Each row is a point on a landscape with many valleys, with its height.
A ball rolls from a point to the lowest of its 4 nearest points, and stops where none of them is lower. Distance is the straight distance between rows; heights are no part of it.
q_527: [ -1 -14 -39   6 -23   9 -56 -24  -8 -24  12  15  24  -5 -20  23 -47  60
 -16  14 -21 -48  16 -13   9  18  -6   4  19]  h=505
q_828: [ 23   5 -21  18  21  33 -27  15 -10  -9   2  13  15  13  -7   6   3   7
   2  30 -14 -23  -4 -26 -35  10   0  -5  13]  h=628
q_332: [  3  23 -14 -19 -30 -21   0 -16   2   6  25 -24  26  -5   2  10 -28  33
  -1 -11  -3 -29  30 -11  39 -14  10  17  32]  h=304
q_905: [ -6  17  -4   6  -4  -4   4  -9  13  -7  -7   3  11  12 -16  -8  10   3
   3 -22  -8  13  10  13   8 -16  -9  -1  -7]  h=646
q_672: [ 14  19 -14 -19 -34 -23 -26 -25   2  -2  10  -9  23  17  12  14 -37  55
  -7 -24 -32 -50  23  -1  28   8  15   0   3]  h=360
q_626: [ 14  -8 -13  10  24  34 -20  23 -14 -12  14  12  12   0  -3  13  10   1
  -2  41  -6  -8 -17 -13 -40   6  -8  -4  -2]  h=636
q_733: [  8  -6 -24 -15 -22  -9 -35 -14  -2   2   9 -14  21  12   0  12 -33  44
 -27 -11 -21 -44 -10   1  25  22   5  -2  22]  h=261
q_736: [ -1  -3   3  -1  -7  37  -7  -2  -5  -8   5   1 -12   9   4 -11  13 -23
  19  23 -17  18  -5  10 -37  -3   3   1 -13]  h=612
q_32: [  7 -21  40  33  37  35   9  30  -9  -5 -22  16 -16  10  -8  -6  35 -80
  12  16  19  36 -14  13 -62 -22 -26  10 -35]  h=617
q_294: [ -6  29   0 -13 -37 -33   1 -26   2  -2  22 -10  17  10   0  12 -35  40
   4 -17  -2 -32  40 -18  53 -11  14  22  24]  h=243
q_112: [ 11 -26 -10  27 -10  36 -21 -14 -20 -12  -2  24  21   5 -22   3 -10  49
 -16  23 -23 -29 -18  -7  -8   3   4 -15   3]  h=486
q_279: [  6 -10 -22  -7   3   2 -42 -16   3   2  21 -20  10   8 -10   5 -30  37
 -16  -3 -27 -39 -10   0  15  14   9 -16  27]  h=166
q_75: [ 17 -13  -3  23  30  38  16  27 -15 -12  -1  31  -3  -7   3 -13  18 -45
  -7  26  19  47 -15  28 -39  -6 -15  -7  -4]  h=558
q_61: [ -7   7 -19 -18  -1 -13 -14  -2  10 -11  17  -4  -3   0   3   9 -22  39
 -10  10 -16 -14   4  -7   4  18  11   1  25]  h=108
q_798: [-15   7 -12 -23 -17 -10   2 -14   3   7  23 -28  20 -18   0   8 -29  24
   6  -5   2 -12  19  12  36  -2  17  20  24]  h=206
q_413: [-13   0  -7 -26 -23 -32  20  -2   9  18 -24  -4 -11   8  11  -1 -32  12
  11 -20   8  -4  20  27  10   1  13   5  -3]  h=437
q_557: [  9   4  -4   8   4   2 -21  -9 -21 -21   4  15  24   0  -9   5  -1  48
 -10   2 -34 -15  -2 -10 -10  25   7 -24   2]  h=652
q_359: [-21  25  -3 -36 -40 -50   3 -27   9 -18  15   4  13  18   7  24 -51  63
  -1 -19 -12 -24  19 -18  45  14  36  18  27]  h=319
q_87: [ -2  20   7  16  -2 -13  14  -7  18   3  -8  -6  -5  10  -3   4   1   4
  -3  -7  13  23  15   9  16 -24   4 -10  -3]  h=545
q_568: [-19  -7   7  -1   6 -20  15  10   1  19 -20  -9  -7 -17   7  -9  27 -58
  14 -21   8  16  -5  -1  -8  -2  -8  14  -9]  h=321
q_791: [ -5  16  -5  -3  -5  -3  11  -7  13  -4 -13  -1  -2   9 -21  -2   7  10
   4 -20   0  10  11   2  12 -19 -13   0  -6]  h=687
q_685: [ 17  14 -13 -16 -31 -19 -26 -26 -10   2  10  -8  38   6   5   9 -31  45
 -12 -13 -25 -59   7   6  27   9  12   2   8]  h=359
q_66: [ 11  -5  -2   5   4  37  -9  13  -9   3  18   6   8   7  -9   9  11  -2
   3  20   3  -8 -29  -8 -14   4  -7   6  13]  h=629
q_485: [  5  -1  -2   8  -1  22  -3   2  -4  -9  19   7  16  -8 -20   2  -6  -6
   5  -7  -3   0 -29  -1  -3   3  -1  10   9]  h=637
q_535: [ -7  38  -3 -11 -43 -37   0 -18  10  -1  16  -4   8  17   2  17 -45  59
  -6 -12 -18 -34  37 -14  42   7  26  26  17]  h=288
q_972: [ -7   8 -24 -20  10   0 -22  -4  11 -19  15 -10   9  11  -3   1 -21  37
 -17   3 -26 -24   3  -8 -10  22   9 -22  21]  h=96
q_689: [  8   4  24  -4  10  -6  46   7  -2  11   4   8 -44   8  24  -9  49 -54
  -8  -5  37  42 -19  -8 -11 -15 -13 -19 -19]  h=411
q_951: [ 27 -22   4   4  13  30   0  -2 -14 -16   8   1  14  -4   9  -8  28 -13
   6  29 -20   0 -17  17 -38  13 -21   1 -36]  h=647
q_455: [-12   7  52 -12   3 -20  56   7   1   9   4  -4 -38 -15  25 -24  44 -73
  20 -27  38  50   1  12   5 -15   5  -6 -15]  h=681
q_68: [  5  33  -8 -20 -43 -34  -6 -24   9  -3  16   5  17  18  10  19 -37  64
 -10 -11 -18 -47  31 -12  28   8  19  11  14]  h=315
q_472: [ 18  -9  12  11  30   8  21  29   1  11 -39  15 -12   3  28  -1  31 -63
   9   3  28  42 -25  18 -47 -17 -12 -10 -39]  h=492
q_15: [ -1  19  23 -22  -8 -29  12  -7  29   8 -25 -15 -23 -23   7   3  16 -30
  -6 -24  29  25  -4  -9  10 -20   7   3   4]  h=485
q_784: [  7   4   6 -22 -25 -21 -30 -17  11   1  11 -16  45   7 -10  16 -35  75
  -2 -12 -36 -62   8 -21  43  12  16  -5  10]  h=193
q_618: [  6 -12  17   5  25  18  26  19 -10  16 -18 -16 -19   2   2 -24  37 -46
  -2  11  22  31  -4   0 -19 -24 -16  -9 -22]  h=352
q_921: [  9 -12 -18 -12 -33  -3 -40 -15 -15  -7   1  14  28 -13 -11  28 -60  70
 -14  22 -10 -55  16  -5  29  17   8  10  18]  h=136
q_532: [ -9  -5  -7 -17  -6 -40  25   1   2  20 -11   5 -25  15   5  -5 -24   6
  -7 -29  13   8  23  14  10   5  12  10   6]  h=447
q_406: [  8 -26  35  26  44  37   4  28  -5  -2 -31  17 -16  -9   0  -8  31 -62
   4  28  24  48 -26  20 -42 -16  -8   3 -19]  h=600
q_39: [  2 -18   8  23  42  34  21  22 -10  -6  -8  10  -6 -16  10 -15  29 -45
  -2  26  24  39 -19  20 -19 -11 -22  -5  -9]  h=472
q_382: [ -6  22   9 -40 -29 -33 -21 -21  16 -16   7 -18  16  24 -10  27 -50  68
  -7 -29 -31 -42   5 -15  45  11  42   2  32]  h=349
q_91: [ 22 -14 -10  12  27  36   6   6 -14 -13   8  20   4   0   1 -18  28 -25
  -9  12 -14  23 -11  30 -45   2 -27 -12 -25]  h=666
q_288: [ -8   8  22  -9  -1 -12  52  11   8  14  11  -4 -27  -6  20  -5  41 -58
  12 -10  27  46  -6  -1  -4  -5 -17 -16 -16]  h=446
q_64: [ -6 -29 -40  18  -6  11 -23  -3 -17 -17  12  13  27   5 -32  19 -30  63
  -3  25 -30 -43   4 -10   5  26 -13  -7  13]  h=623
q_734: [  8  17 -25 -24 -22 -25  -1  -8   2   6  30 -17  25   6  16  18 -37  36
 -10  -6   2 -26  16  -1  36  11  12  13  30]  h=391
q_13: [ -8  12  11  -9  -6 -43  25  -2   3  32 -11  -7 -19   4  -3 -12 -15   8
 -16 -21   8   8  16   7  17  -5  13  10   3]  h=455
q_89: [ -4   4   7  -7  -2 -13  -5 -12  13 -15   7   7  15  -9  -8   1   1  21
  -5  -3 -16 -10   3  14   5  -1 -13  24 -12]  h=435
q_457: [ 14   8 -12  10   8  11  -8   5 -10  -5   0  25  22  -7   3  10  -2  18
 -10  -3  -8  -8  -5 -12 -10  18  -1   1   7]  h=664
q_817: [ 14 -20   2  30  -1  28 -22  -6 -28 -11   0  31  11  -2  -6 -10  -8  34
 -19   4 -25 -28 -17 -14  -5  14  16  -9   0]  h=532
q_833: [  7   2   0   3   0  35  -5   8  -9   5   7  13  19   3 -12   3  -6  -9
  13   5  -2  -1 -28  -9 -11  -5  -3  14  11]  h=630
q_335: [ -5  -3  18  20   8   1  21  11 -13  18  -9   9 -21   3   7 -21  11 -32
  10   8  12  22  -4  -4 -21   3  -2   8  -8]  h=389
q_227: [ -7 -28 -26  10   3   6 -35  -5 -13   0  21   9  21   8 -34  19 -18  49
   0  15 -29 -34   0  -7   8  18 -11  -7  17]  h=670
q_276: [  0  18  25 -28  -4 -37  15   5  15  18  -6 -26 -17 -22  -3  -8   1 -14
 -21 -26  20  17   6  -6  27 -19   6   6   8]  h=473
q_909: [ 24   4 -24  16  13  30  -9   9 -13  -2   6  17  19   9  -5  12  -2   9
 -12  11   3 -11 -19 -27 -23  14  -3   8  17]  h=644
q_213: [ -4 -31 -26  25  -5  32 -16  -3 -24 -22  10  20  30  -8 -36  17 -29  57
 -14  23 -29 -28 -10  -9  -6  23 -11 -16  15]  h=484
q_186: [ -1   9  -4  -8  -6 -24  12  -4   9  12  -7  -2 -18  14 -12  -6 -16   8
 -11 -19  24  14  21   4  15  -5  -1   1  -2]  h=474
q_524: [ 24   4 -17  29   5  29 -28  -2 -25 -12  -1  32  15  12  -1  -3   3  16
 -16   9 -24 -22  -7 -19 -15   5   4  -3   3]  h=595
q_365: [  2  15 -26 -20  -7  -1 -24  -4   9  -2  26  -9  -2  14  -6  10 -24  34
 -13   1 -18 -16   2   3  12  17  12 -11  36]  h=167
q_341: [-11 -25 -43  13  -3  11 -45  -3  -7 -13  13   7  19   6 -30  27 -26  54
  -8  15 -29 -51  15  -7  16  14  -9  -3  19]  h=850
q_43: [-17  -5  11  14   7 -10  10  10 -10  19  -7   7 -13  -2   7   4   0 -38
  22  14  15  28   5  -4 -14   0   8   6  -5]  h=191
q_287: [ 16  -3 -11  16   6  24  10  11 -11  -3  -2  15 -17   8  12 -16  24 -27
  11  23  -1  17  14  12 -37  -4 -19 -16 -26]  h=517
q_422: [-11   9   1  25  -1 -14  15   3   6   7 -11   6   2  -8   5   4   2 -16
  21  10  17  28  -3  11  -2  -3  11  -8   4]  h=413
q_661: [  7  16 -10  -8  12 -10  -4  -9   1 -20   7  36  18 -12   2   8  -5  36
 -10  -8 -18 -15   1 -12   0  13   4   4  -7]  h=672
q_787: [-19   3  21  21  11 -10  13   8 -15  28 -10  -4  -8 -11  10 -12   6 -43
  18   9  17  23  -6  -1  -9   7   2  17  -4]  h=346
q_281: [-10  14  46  -6   4 -33  45  17   9  14  12 -13 -31 -16  12 -24  49 -73
  18 -22  44  53  14  11  13  -9  -5 -13 -12]  h=717
q_109: [  4 -23  22  19  36  25  18  24   4  -1 -40   5   2 -16  15 -17  27 -54
  -1  18  26  29 -26  23 -27 -12 -12  -6 -35]  h=456
q_374: [ 13  14  32   5  21  -3  41  17   8   5  -6   4 -41  -1  43 -13  58 -59
  -4  10  43  40 -11   2 -10 -21 -12 -10 -35]  h=420
q_230: [  5 -12  -6  17  25  38  27  12 -14  -5  -3   8  -2  -3   9 -20  24 -28
   1  23  13  31  14  14 -27 -18 -21   0 -26]  h=434
q_964: [ -7  14  58  -4   4 -14  54   8  -3  10  -8   8 -40 -25  22 -36  48 -75
  21 -27  45  54  12   9   9 -20   2  -1 -22]  h=574
q_108: [ -2  10  -9 -21  11 -14 -10 -11  11 -16  24  -3  -4  -2  -3  11 -19  35
  -6   3 -20 -19   3 -11  -3  14   0  -3  15]  h=69
q_797: [-14 -24 -21   6   7   4 -42  -2   0  -3  19  -8  13   9 -24   9 -20  46
 -11   6 -27 -44  -6  -6  13  18   3  -7  16]  h=388
q_658: [-13  23  -3 -18 -35 -18  10 -23  13   5  11 -36  18  -4  -1   5 -29  28
   8 -25   0 -28  35  -5  51 -10  17  19  28]  h=344
q_23: [ 11  31  -9 -16 -44 -30  -8 -17   0  -3  23 -13  25  25  14  22 -37  52
  -6 -19 -24 -43  21  -6  29   6  20   0  12]  h=353
q_815: [  8 -12 -21   5 -28  10 -47 -16 -17 -20  -7  17  18 -10 -24  24 -59  69
 -28  26 -20 -49  13 -17  17  21  16   2  23]  h=241
q_138: [-11  -1   4 -20   5 -11   3 -11  18 -19  17   6  -2  -2 -11   4  -9  30
  -8  10 -14 -13  14  -6   7  12   2  15  11]  h=154
q_966: [-20   3   9  26  14 -25  10   2  16  21 -12  -3   2 -15  12   1  19 -39
  16   1  16  19  -5  -2   9  -4   2  11  -1]  h=377
q_149: [  2  -8  14   5  30  20  22  19  -2  -3 -34 -17  -8 -10  14 -25  41 -44
   9   2  31  26 -17   9 -26 -22 -18 -16 -29]  h=390
q_78: [-17  25  21   3   5 -27  10  -4  26   8 -15 -24 -19 -26   5   2  13 -25
  -8 -13  27  22  -8  -7  15 -14   6  -2  -9]  h=419
q_944: [ -4 -16  20   7  15  -1  21  11 -16  27 -12 -12 -22 -10  -2 -14  19 -53
   7 -12   5  24  -6 -18 -20  -9  -1   6 -17]  h=236
q_184: [  0 -14  30  40  36  43  11  33  -3 -10 -18  26 -20  -5 -11  -6  36 -63
  22  35  16  33 -19  14 -61 -14 -28   3 -26]  h=614
q_256: [-18   0   4 -29 -15 -15   2 -11   9  -1  -4  -5   2  -9   3   3 -38  23
   7  -1  -4 -11   3  17  26   6  15  26  15]  h=454
q_967: [  2  -8  14  19  12   1  24  14 -23  32 -10  -3 -27   4   8 -16  15 -43
  10   3  10  22   3 -12 -19  -9  -4  11 -14]  h=337
q_760: [-14  16  17  -9  -5 -44  28   6  24  17   3  -2 -20  16  12   2  37 -60
  21 -27  28  22   4   4   5 -13 -11   2 -11]  h=487
q_418: [ -1   4  -1  10  -4  26   4  -4   5  -3   5  17  16   4 -15  -2  -5  -7
  13 -20  -8  10 -14  10   0  -4   0   3   1]  h=616
q_25: [  8 -19 -25  -8 -18   0 -49 -13   0   5  15  -6  21   7 -13   1 -33  43
 -24  -2 -23 -49  -7   4  23  12   7   7  18]  h=234
q_745: [-21   0  -9 -30 -23 -18   4  -5  11   1 -12 -32   7 -12   7   0 -25  14
  14  -8   0  -1  21  16  36  -7  24   8  13]  h=367
q_856: [-12  16  15  25  14 -21  11  -1  21  18  -8 -12  -7 -20  13  -4  16 -25
   2  -3  21  22  -7   2  14 -11   5   4   3]  h=382
q_110: [  8 -14 -11  -2 -19   2 -35 -22  -3   1   4   2  21  -9  -3  17 -51  53
 -21   6  -6 -59   3  -3  22  15  13  11  21]  h=143
q_58: [  3  13  -7   3   8  -7 -17 -11  -8 -17   9  16  11  -9  -1   4  -5  42
  -9  -2 -29 -12   6 -17   4  31   6 -21  -6]  h=665
q_770: [ -7  12   3 -19   7 -10  -4  -7   7  -5  11   6  -5  -8  -9   0  -3  28
   2   0 -15  -4   5   1   6  10  -6  27   6]  h=309
q_366: [  9  10  -6 -20 -40 -26 -25 -17   2   0  11 -13  38   5   4  13 -33  68
  -4 -10 -32 -59  16  -5  40   9  17   3   6]  h=285
q_811: [ -9 -21 -21  -7  -4   3 -42 -17   9   3  19 -18  14  18 -21   6 -22  44
 -13   7 -24 -46  -5  -5  16  11   3  -5  24]  h=235
q_749: [  9 -12  -4  28  28  23  31  15  -5  -2  -5  -1   5  -8   7 -22  29 -39
  -3  28  28  38  12   5 -15 -16 -19  -8 -20]  h=416
q_464: [ -4  18   0 -37 -40 -35 -13 -18  10 -23  10 -10  20  26   5  22 -40  67
  -4 -22 -38 -42  23 -19  40   4  35   9  24]  h=351
q_666: [ -3   0  16 -14   2 -23  42  13   1  20 -11 -18 -30  -5   8 -10  32 -61
  -3 -11  28  45 -11  -6 -19 -11 -14 -24 -12]  h=477
q_34: [-17  12  29  -3   0 -35  57  15  10  17  14  -5 -28   1  23 -18  48 -65
  12 -16  35  52   0  12   4 -16  -6  -7 -10]  h=605
q_71: [-18  -2  -5 -28 -22 -17   7  -7   7  -3 -16 -21   0  -3  10 -10 -25  19
  17 -12   7  -9  17  22  32   3  29   5   3]  h=405
q_428: [ 26   7 -17  20  17  22 -21   0 -14 -10   3  26  16   2   4   5  -2  18
 -15   3  -6 -19 -13 -24 -19  10   0   5  13]  h=633
q_297: [ -1  14  -1  13  -4  -8  12  -9  17  11  -9   0   1   7  -4   0  -5   3
  15 -17  11  21   8  14   8 -18   0 -16  -6]  h=621
q_97: [  1 -16  18  10  34  19   6  26  -3  -6 -44   6  -8 -15  20 -10  31 -67
  10   9  33  43 -33  18 -30 -17 -12  -8 -40]  h=490
q_792: [ 21  -2  -5  17  -2  18 -28 -10 -24 -14  -4  31  14   0  -3   1  -9  28
 -13  -3 -22 -14  -8  -8 -15  20  17 -17   1]  h=601
q_556: [  6   0  24  -5  11  -1  37  14   3   6  -8   4 -37   2  31 -12  43 -56
  -3   7  38  51 -23  -3 -14 -23  -9 -19 -21]  h=400
q_961: [ 16  14 -27 -18 -29 -24 -23 -17   0  -1  11  -4  20  17  12   6 -43  33
  -6 -25 -20 -31   9  -4  23  12  14  -5  22]  h=458
q_453: [  2   0   3  10  -7  22   2   5  -6  -2 -10  10 -17  10  14   1   6 -17
  23  16  -3  34  -6   1 -17  10  13  -4   0]  h=557
q_258: [ 11  -8  13  17  31  15  16  32   7   0 -32  -5 -16  -1  36 -13  35 -58
  -3   8  30  36 -24  15 -32 -23  -7 -14 -43]  h=440
q_187: [ 11   6 -16 -20   1  -1 -32  -4  -5   5  15  -7   9  19 -12   9 -23  41
 -12  -1 -31 -33  -4  -3   9  18  11 -19  23]  h=128
q_90: [ 10 -10   7  -7   6  29  -6   4  -5 -16  13  -6  -2   5  -5   0  21 -16
  16  29 -25  10 -19   7 -35   7   0  -3 -17]  h=641
q_102: [ -4   0  14  -9   1 -26  36  17   9  26   4  -3 -23  10  17   5  33 -60
  22 -22  33  38   7   0  -4  -9 -15  -9 -13]  h=369
q_358: [ 11   9  -6  22  12  25  -4   6  -8  -7  15  16  27  -6  -9   8   0   8
  -3   4  -7  -6 -19  -6 -11  14  -6  22   6]  h=655
q_220: [ -8  -5 -48  24 -17  14 -54 -21 -17 -46  12  19  36  -4 -25  12 -29  66
 -17  21 -58 -57   5   5   3  34  -1 -11  24]  h=659
q_560: [ -2 -38 -38  18  -3  25 -23   0 -29 -21  18  18  21   4 -34  17 -32  67
  -2  15 -34 -34   0  -8   2  24 -18 -21  16]  h=501
q_354: [  5 -10   1  20  33  24  22  17 -11  11  -7  -7  -5  -4   3 -22  33 -44
  -2  16  12  21   8   0 -20 -22 -12  -3 -27]  h=383
q_491: [-10  -4   5 -26 -16 -16   2  -3  10   0 -18  -4 -21   7 -13 -10 -18  16
   6 -23  -1  -3  20   8  15  -6   4  18  -2]  h=500
q_264: [ -1  24  14  10   2 -27  18  -7  20  11 -14 -15 -12   8 -15  -7   1   6
  -9  -8  27  16  -1  -8  21 -22  -4   1   5]  h=482
q_401: [  3   9  22   5  27   5  36  21  20   4 -24   8 -27   8  46  -5  58 -67
  -6   8  34  34 -18  18 -28 -15 -23 -10 -41]  h=464
q_863: [ 18 -12  -4   5   6  32   2  -1 -16 -18   2   4   0   6   7 -18  27 -24
   6  16 -13  17  -2  24 -39   7 -14  -9 -35]  h=613
q_504: [  4  14  10   5   6 -28  14  -4  14  26  -4 -11 -24   4  -9  -8 -11   4
 -14 -17  21  13  13   3  15 -15   0  -3   4]  h=465
q_433: [-14  12  -6 -20 -30 -11   2 -14  12   3   3 -39  23  -6   5  -2 -18  21
  16 -18   0 -23  25   8  38 -15  17   2  13]  h=345
q_106: [-15  -9  20  13   8 -11  17  21 -11  26  -7  -1 -17 -15   5  -5  13 -45
  13  -8  11  22  -7 -12 -18   4   7  14  -2]  h=320
q_775: [  8   1 -28 -14  -4  -8 -36 -19   0  -6  20 -15  14   7   2   8 -37  44
 -18  -8 -24 -30  -1  -6   5  14  18  -4  32]  h=187
q_942: [-12  10  32 -12   3 -37  43  16  20  22  18 -10 -29  -4  10 -21  45 -75
  33 -26  33  41   8  10  15 -20  -2 -10  -9]  h=745
q_635: [ -6 -35 -15   9   6  12 -30  -5   3 -12  12  -8  21   4 -31   6 -17  55
  -5  10 -30 -41  -5  -3   6  21   6 -31  13]  h=49
q_198: [  7 -27  36  32  35  30   5  26   0 -11 -21  22 -16 -12  -2  -4  21 -63
   0  35  14  37 -18  13 -51 -10 -19  11 -31]  h=593
q_476: [  2  -1   1  22   0  16  17   1 -16  15  -9  12 -26   2   4 -13   9 -28
  10  30   6  24   6  -1 -31   2   0   0  -8]  h=488
q_361: [-15  -6 -57  12  -6  19 -47 -16 -12 -37   9  17  31  -5 -21  19 -33  62
  -5  19 -36 -53  15 -11  -2  23  -6  -2  18]  h=682
q_377: [-16   0   8 -21 -10  -8  -9 -13  12  -7   5  -5 -19  -7 -12  -7 -10  27
   2  -1  -9 -10   4   2  10  10   3  28   0]  h=433
q_136: [ 13 -16  18  23  43  43  14  29  -4 -22  -9  30 -10 -10  -6  -1  20 -47
   2  32  27  46 -17  19 -41 -14 -17  -1 -11]  h=544
q_677: [  4   5  -5   5 -14   8  -4  -6   9  -5  -4   2  16   2 -14  -5  11  10
   4 -21  -7  -4   1   8  15 -13 -14  12 -12]  h=543
q_168: [ -4 -30 -42  11 -11  20 -32   1 -26 -34  10  15  29  10 -35  24 -28  49
 -10  18 -45 -34   4 -10   3  34  -6  -5  12]  h=516
q_311: [ -5  19  17   1   2 -34  10   6  24  21 -12 -25 -15 -11  -5 -18   3 -10
 -21 -17  28  21   9  -5  23 -20   4   1   5]  h=450
q_948: [-15   7 -10 -34 -25 -12   5 -17   8   5   7 -27  20 -12  -3   4 -26  25
  16 -13  -3 -16  13   8  47  -8  19  21  22]  h=287
q_520: [-10  18  11  -1   1 -29   7   5  24   9 -21 -14 -10  -7  17   0  31 -53
  16 -28  28  15   3 -12   6  -9  -1   0 -20]  h=380
q_19: [-15   4  14   3  14 -22  12   3   8  11 -21 -22  -7 -19  19  -5  26 -47
  15 -20  18  10  -1   6   0  -5  11   8 -10]  h=340
q_154: [-17   8 -13 -29 -20 -13   9  -2  11   1  23  -6  14 -19   5  -2 -25  24
   1   5  -6 -12   8   6  21  11  18  16  31]  h=368
q_344: [  8  -7  28  -9  18  18  36  19   5   6 -25 -20 -24  -1  18 -12  43 -47
 -10  -7  28  37 -15  -7 -23 -22  -6 -17 -23]  h=363
q_779: [  1  -6  21   2  13  13  20   9  -5  25 -14 -18 -26   3   2 -21  36 -50
  -4 -12  15  29  -5 -17 -21 -24 -14 -10 -19]  h=308
q_747: [ -4 -26 -36   7  -2  15 -46 -15  -7 -11  13  -2  15  15 -22  25 -25  54
 -14  14 -26 -51  10  -7  13  16  -7   0  21]  h=679
q_274: [  1   6   0  16   0  16  13   1 -10   3   0   5 -23  11  10 -13  20 -26
  12  24  11  26  16   8 -30  -9  -7  -7  -9]  h=483
q_708: [  6   0  -3  -3   3  41  -7  -4  -6 -10  13  -1  -1  11  -8   4  16  -7
   9  28  -9  -5 -24  -6 -22   4  -2  11   3]  h=626
q_161: [ 11 -16  26  20  36  25   5  33  -9  -2 -36  10 -18   0  15  -4  21 -70
   2   4  22  49 -24  16 -48  -7  -8  -1 -38]  h=542
q_973: [ -8  15  14 -25  -8 -27   4  -9  39   5 -18 -12 -25  -6  24   5  25 -44
   2 -29  37  16   0  -7  10 -25  -6  18  -5]  h=481
q_936: [-12  -3   9 -12  -1 -22  28  17   0  27 -11  -6 -28   4  11  -1  35 -59
  16 -29  17  25  -1  -2 -16 -11  -9   1 -12]  h=307
q_390: [  7  16 -31 -23 -12  -9 -15 -10   0   0  24  -9  10   5   8   9 -34  31
 -16  -2 -13 -22   4  -7  15  18  14   2  38]  h=280
q_396: [ -2  -8 -37  14 -16  14 -64 -30  -9 -44   7  11  21  -4 -17  19 -36  57
 -12  20 -40 -51  16  -9  15  21   4   0  20]  h=624
q_237: [ -8  20  19 -14   7 -30   1  -5  31   4 -21 -15 -15 -25  24   0  21 -37
  -3 -25  26  19   0  -6  20 -16  -3   7  -4]  h=441
q_468: [  9  10  -8   8   2  11   1  -3  -7 -11  17  16  28  -5 -10   5  -2   7
  -9 -10 -10 -14  -7  -8   0   6 -15   8  -3]  h=653
q_668: [  8  -2   3   3  -7  30  -6   6  -5   0   2   4  -6   7  -6   2  15  -6
  20  18  -7   9 -32   5 -14  -5   6  -3   5]  h=611
q_704: [ -4  -7  11 -17   4  -8  16  13  -7  21 -10 -11 -16 -10   4 -14  23 -62
   9 -28  17  32  -8 -11 -14  -3 -12 -10 -10]  h=302
q_954: [ -5  -6  16 -10   8  -1  23  15 -12  32 -25 -16 -26   2   3 -11  30 -49
   8 -28  11  27  -8 -17 -13   1  -7  -1 -10]  h=286
q_96: [ -5 -37  -5  18   1  12 -26  -8 -13  -7  14   8  20  -4 -30   9  -6  64
  -6   9 -36 -21 -12  -1   1  23   3 -32   8]  h=394
q_663: [-15  16   4 -12  -2 -48  19  13  23  18  -9  -5 -24   8  18   4  30 -59
  23 -31  29  28   3   5   3 -19 -18   2  -9]  h=478
q_107: [ 17 -15   1   0  15  33  -9   8  -4 -14  23  -5   7  -2  -4   8  23  -4
  11  37  -7  -1 -25  -5 -38  13 -11  -2 -17]  h=635
q_469: [  1 -20  23  21  34  31  22  27  -3   0 -20  -6  -6 -16   8 -17  34 -47
   2  19  26  38 -22  17 -22 -20 -18  -4 -31]  h=423
q_267: [ -2  16   4 -17  -7  -7  -7  -4  15  -3 -10  -2 -23  10 -20  -3  -9  17
   8 -22  -1   9  15  12  10 -15  -7   7  -9]  h=625
q_51: [-12  10 -11 -26   1  -9  -5  -6   7  -5  29  -5   1 -11  -9   7 -14  31
 -15  15 -10 -13  -2  -2  16  10   8  12  36]  h=227
q_569: [ 11  -9  -1  -4 -22 -11 -33 -22  -5   6   6  -2  33 -15  -4  24 -52  75
  -2   2 -29 -70   7 -15  33  12  11   7  10]  h=44
q_553: [ -7 -31   2  16   1  27 -15 -12 -27 -16   9  17  21   3 -30   6 -12  57
 -18  23 -27 -29 -16 -12  -1  17   1 -20   4]  h=470
q_583: [  8   6  37   6  18 -11  43   8   7   5  -3  15 -48  -9  36 -26  52 -70
   0  -7  44  43  -8   7  -1 -27  -4  10 -17]  h=457
q_714: [ -3  10   3  -1 -10  -5   2 -10  11   7 -12  -6 -18  15 -13   2  -6   9
   3 -19   9  16  17   5  14 -17 -13  -6  -9]  h=575
q_913: [ -2   7  -1   9 -13  22  -5   2   5  -2   0   7  12   8  -3  -3   6  -6
  16  -9   1  30 -17   3   4  -1  -2  -7  -3]  h=642
q_252: [  0   4  11   4  -6  33   1   4  -6  -6  -5  12  -8  15   4  -4   8 -12
  25  17 -11  22 -16   3 -27   2   8   0  -4]  h=587
q_261: [  7   2  -3  16  15  20  28   8 -10  11  -8   0 -20  -5   1 -25  27 -28
  -3  22  10  21  25   5 -25 -14 -17  -2 -24]  h=422
q_521: [  6 -24 -30   6  -8   4 -52 -22   3  -1  12  -4  11  -1 -14  17 -39  54
 -16  13 -15 -54   8  -2  20  13  -4  10  24]  h=358
q_231: [-13  -1 -12 -31 -17 -22   5 -11   3  13 -19  -7 -15   6   5 -15 -26  17
  12 -27  -3  -4  21  20  21   0  16   9   3]  h=439

For each start below, name the point where the ball stops.
q_973: q_944
q_13: q_798
q_231: q_798
q_951: q_944
q_396: q_569
q_220: q_569
q_714: q_798
q_361: q_569
q_457: q_635
q_418: q_108
q_909: q_635
q_311: q_944
q_685: q_108
q_64: q_635
q_237: q_944
